Each row is a point on a landscape with many peaks, with its height.
A climber steps from a point to the highest of its 3 nearest points, and stops where none of them is higher. Distance is the straight distance between rows; heights are no part of it.
j_679 (h 610): [138 120 167 204  99 126  96 120 136 141]
j_70 (h 656): [156  98 121 105 157 112 128 111 157 160]
j_322 (h 842): [175 125 110 112 152  90 150 133 123 107]
j_237 (h 515): [145 107 194 181  68 114  87 118 148 157]
j_491 (h 760): [148 104 177 194  74 128  87 123 143 159]
j_867 (h 675): [173 151 126 100 127  68 155 136  98  98]
j_631 (h 544): [ 92  86 138 107 120 169 127 108 139 177]
j_569 (h 771): [162 150 132  90 128  78 147 125 123 103]
j_950 (h 562): [119 177 138  86 109  89 132 127 125 101]
j_158 (h 571): [144 137 197 195  99  97  95 121 139 131]
j_947 (h 634): [103 165 162 179 126 130 108 138 127 100]
j_450 (h 486): [ 89 118 139 154 115 174 116 110 128 143]
j_831 (h 633): [ 84 150 147 147 123 148 115 123 137 118]
j_418 (h 588): [124 124 149 198 106 155 103 120 130 141]
j_488 (h 444): [110 110 143  90 133 134 126 103 153 157]
j_986 (h 591): [ 94  84 133 129 103 196 128 115 128 181]
j_620 (h 68): [159 173 132  94 104  51 145 134  65  92]
j_56 (h 56): [127 195 138  86  91  63 129 137  90  86]
j_327 (h 554): [149  75 111 105 150 138 121 117 158 197]
j_568 (h 488): [145 124  75 121 167 108 154 170  96  80]
j_682 (h 421): [162  97  64 133 184 149 135 127 144 151]
j_798 (h 830): [177 122 104 111 160 100 143 128 138 121]
j_563 (h 781): [152 122 129  92 139  98 138 114 148 134]
j_353 (h 514): [143 107  52 120 188 159 148 135 131 124]
j_194 (h 647): [110 179 171 171 128 113 112 153 120  84]
j_578 (h 894): [147 104 152 195  81 154  93 128 136 162]
j_308 (h 746): [172 112  86 124 177 117 145 137 130 113]
j_882 (h 824): [ 92 152 148 107 125 130 122 114 144 121]
j_966 (h 552): [125 110  47 102 184 160 150 140 130 107]
j_705 (h 437): [113  81 133  91 129 150 126 108 145 187]
j_522 (h 465): [108 103 131 169  96 194 117 116 121 161]
j_355 (h 463): [153 129  85 119 157  93 158 169  88  79]
j_313 (h 796): [144 142 136  86 129  89 142 113 141 120]
j_594 (h 655): [ 87 169 151 138 119 132 112 134 133  93]
j_483 (h 870): [ 95 167 145 101 120 115 122 122 138 107]
j_136 (h 918): [ 91 189 147 111 113 108 116 147 124  92]
j_879 (h 769): [107 139 142  87 125 119 128 109 148 132]
j_282 (h 274): [148 174 137  83 110  68 149 130 105  99]
j_609 (h 518): [116  97 122 171  88 204 126 119 123 170]
j_71 (h 834): [176 136 118 106 146  83 156 135 115 102]
j_836 (h 601): [137 143 176 201 111 115 101 125 133 117]
j_864 (h 627): [117  83 116 150  81 221 136 124 120 185]
j_477 (h 424): [112 117  41  82 173 142 160 151 114  96]
j_457 (h 569): [153  79 111 109 153 129 125 115 156 183]
j_793 (h 674): [ 92 182 157 145 124 121 115 145 125  85]
j_539 (h 611): [ 95 203 148 110 112  97 110 154 111  85]
j_5 (h 660): [ 97  71 140 104 113 181 131 112 138 192]
j_419 (h 694): [ 83 133 145 114 124 152 121 111 136 133]
j_523 (h 620): [115 143 160 197 118 133 105 128 132 114]
j_940 (h 558): [ 99 132 143 182 118 163 109 119 130 129]
j_283 (h 782): [103  67 130 119  96 209 145 123 130 198]
j_446 (h 563): [153 121  70 122 173 119 152 158 113  90]
j_239 (h 856): [125 164 140  81 121  90 134 120 134 113]
j_229 (h 508): [171  94  90 129 176 133 131 119 149 155]
j_874 (h 825): [140 117  57 116 180 140 154 149 120  98]
j_621 (h 411): [ 82 110 143 125 122 172 124 108 134 152]
j_240 (h 436): [168 137 101 116 151  74 158 165  77  87]

Two climbers start at each pair of points below. Name the first point that both come to, or write -.
j_522 and j_609: j_283
j_882 and j_70: -
j_56 and j_488: j_483
j_450 and j_879: j_136
j_313 and j_282: -
j_158 and j_237: j_491

Call two points neighbours if one is among the 3 nearest of the other. Go from one point of each pair to the other, from neighbour to neighbour, staying as high as possible. Name the lowest point that can't be avoided.
j_283 and j_136: j_522
j_578 and j_874: j_446
j_578 and j_136: j_836
j_136 and j_322: j_563
